A landscape with many valleys, sampled at points; each row gives a point and its height.
A ball rolls from a point to the lowest of its 3 nearest points, and stops where none of them is lower. Distance is the straight distance between rows; heights are no part of it.
vesep: [116 118 130 164 127 164 128 123  74 141 112 121]  height 378
vune: [132 131 123  85 135  86 138 138 196 124 161 132]  height 516
nam: [135 126 131 150 120 150 121 121  99 134 112 129]  height 448
bif: [121  98 127 151 128 139 123 109  82 123 125 113]  height 446
sisib: [142 125 131 123 126 112 119 115 132 114 125 126]  height 252
mufal: [ 87 100 114 166 130 166 135 122  51 136 118 115]  height 808
Gurap: [142 115 129 125 129 111 120 113 122 110 135 118]  height 353
gizor: [ 93  53 110 143 147 123 127  88  52 108 147  84]  height 651
nemu: [135 122 129  98 135  91 128 121 155 107 152 123]  height 320
Dusak: [148 142 124 111 120 106 124 138 171 127 121 146]  height 238
Sugak: [130 181 145 167 121 182 128 154 106 160  82 154]  height 137
nenub: [155 160 119 119 111 121 119 155 185 146  98 160]  height 337
Todun: [118  79 138  96 152  91 129  89 108  79 193  75]  height 573
Tur: [125 103 135  86 142  90 132 106 140  88 182 102]  height 312
posok: [118  85 125 147 134 131 125  99  78 115 133 101]  height 585
gal: [141 117 131 136 123 125 118 113 112 120 121 123]  height 507
Pez: [112  84 120  53 130  91 150 104 181  95 240 105]  height 164
boluk: [137 117 132 109 132  97 123 114 135 104 143 116]  height 357
rira: [146 130 129 130 122 122 119 121 134 120 119 134]  height 197
fid: [156 191 120 132 104 153 117 169 190 164  74 179]  height 339
Moku: [132 110 130 149 126 138 121 110  96 125 121 117]  height 475
repu: [117 105 124  63 137  88 147 117 183 100 208 111]  height 279
nokip: [129  91 133 116 143  99 126  98 108  97 156  95]  height 437
Gisis: [120  96 136  76 143  88 135 103 142  85 200  96]  height 304
metot: [109 144 134 173 129 177 133 141  73 152 100 132]  height 297
Rege: [155 169 120 122 108 129 119 160 186 151  91 165]  height 382
gami: [125  88 139 102 147  92 131  95 110  88 175  85]  height 520
Kifud: [114 196 150 186 134 183 138 171  87 171  65 156]  height 134
Rever: [ 98  69 113 150 138 136 129  96  56 119 137  96]  height 726
Zal: [141 130 127 107 128 100 122 129 158 116 133 132]  height 301
fut: [159 170 117 122 113 111 131 176 231 174  96 168]  height 653
mis: [152 186 133 142 104 164 118 155 151 154  80 170]  height 367
zam: [128 115 130 156 122 149 125 117  88 132 116 121]  height 405
zekel: [153 161 124 126 111 131 115 146 166 142  98 160]  height 260
Ber: [103  57 119 134 151 113 128  86  62 105 151  80]  height 609
Toz: [159 183 115 127 105 136 120 176 212 172  79 176]  height 355
vedap: [150 156 117 113 122  97 134 167 228 163 113 157]  height 487
Duk: [148 151 119 109 122  98 133 158 210 148 116 154]  height 435
kozaf: [131 118 129  87 138  88 133 121 164 103 162 120]  height 316
Lobof: [111 110 126 160 126 156 129 117  71 137 116 117]  height 384
des: [131 105 133 106 141  95 125 107 130  94 160 102]  height 356
gis: [130 164 142 165 118 177 126 144 101 152  91 146]  height 184
zum: [ 75  50  99 147 143 136 131  91  32 111 145  93]  height 734
lodoz: [119 114 124  71 138  87 150 130 200 118 197 122]  height 412
sufik: [142 181 141 155 112 172 121 149 123 156  83 160]  height 201
vel: [115  98 123 157 129 149 125 111  72 129 122 114]  height 395
latok: [138 158 138 156 115 166 121 137 112 148  96 147]  height 266
Gevu: [151 150 125 118 115 115 120 140 167 132 111 150]  height 157
limip: [121 189 149 176 126 184 133 161  94 165  74 156]  height 95
totom: [133 104 131 140 131 124 120 107  99 114 129 112]  height 70
nom: [146 154 133 142 111 150 116 136 132 138  97 148]  height 393
Did: [153 169 129 137 107 149 115 146 151 146  91 160]  height 308
tese: [153 174 125 131 104 147 114 153 167 152  87 166]  height 306
Sefur: [106 199 146 197 140 179 143 181  75 177  56 160]  height 167
ras: [122  78 129 131 145 110 124  92  87 102 150  88]  height 512
Rero: [156 181 122 129 103 147 115 165 180 156  81 172]  height 324
mugud: [117  77 126 140 140 117 126  94  76 110 143  94]  height 555
nakef: [113 162 138 174 128 181 134 151  80 158  88 142]  height 239
gumod: [136 137 133 150 117 152 121 126 108 135 107 134]  height 453
Tinuz: [ 80  65 102 154 134 142 133  98  40 121 137 100]  height 781
mig: [140 143 121 100 127  93 133 149 203 138 132 145]  height 366
kom: [100 186 143 188 139 180 142 173  69 172  68 151]  height 113
tov: [118 102 131  70 141  89 141 110 164  90 204 102]  height 298
lok: [148 198 135 145 106 171 118 163 156 162  71 174]  height 442
Loz: [117  71 130 124 150 103 125  87  86  94 158  81]  height 538
geneb: [102 128 126 170 129 175 135 134  65 147 106 127]  height 348
Dodul: [131 124 126  88 136  87 131 123 169 108 158 124]  height 321
bel: [107  60 128 120 156 102 129  83  76  91 169  71]  height 568
lus: [128 140 136 162 118 166 125 131  92 144 104 133]  height 411
Dalol: [ 82  80 107 160 134 158 134 113  43 129 127 109]  height 806
Pidi: [130 205 150 170 124 184 129 167 110 167  68 167]  height 143
Pubi: [127 120 126  81 140  85 138 126 176 104 173 119]  height 327
Nusi: [115  94 126  59 134  91 146 107 175  90 223 102]  height 253
pir: [157 175 116 125 105 134 118 166 195 162  84 173]  height 347
sok: [148 142 132 136 115 136 117 127 129 131 104 140]  height 300
bemir: [123 123 126  77 137  86 150 136 204 125 180 127]  height 491
Gamin: [125 106 134  80 141  86 135 112 158  93 184 109]  height 305
dekug: [114  90 133  66 140  91 140 100 153  81 220  94]  height 317
puriz: [140 134 123  99 128  94 126 137 178 123 134 137]  height 299

Two balls start at each pair of points below. Name the first point that both come to, or write none.
nom, Zal => none
Gurap, gumod => rira
puriz, Duk => Gevu

For each start below, name the point where the ball stops.
Rever => limip
lodoz => Pez
mig => Gevu
vune => kozaf
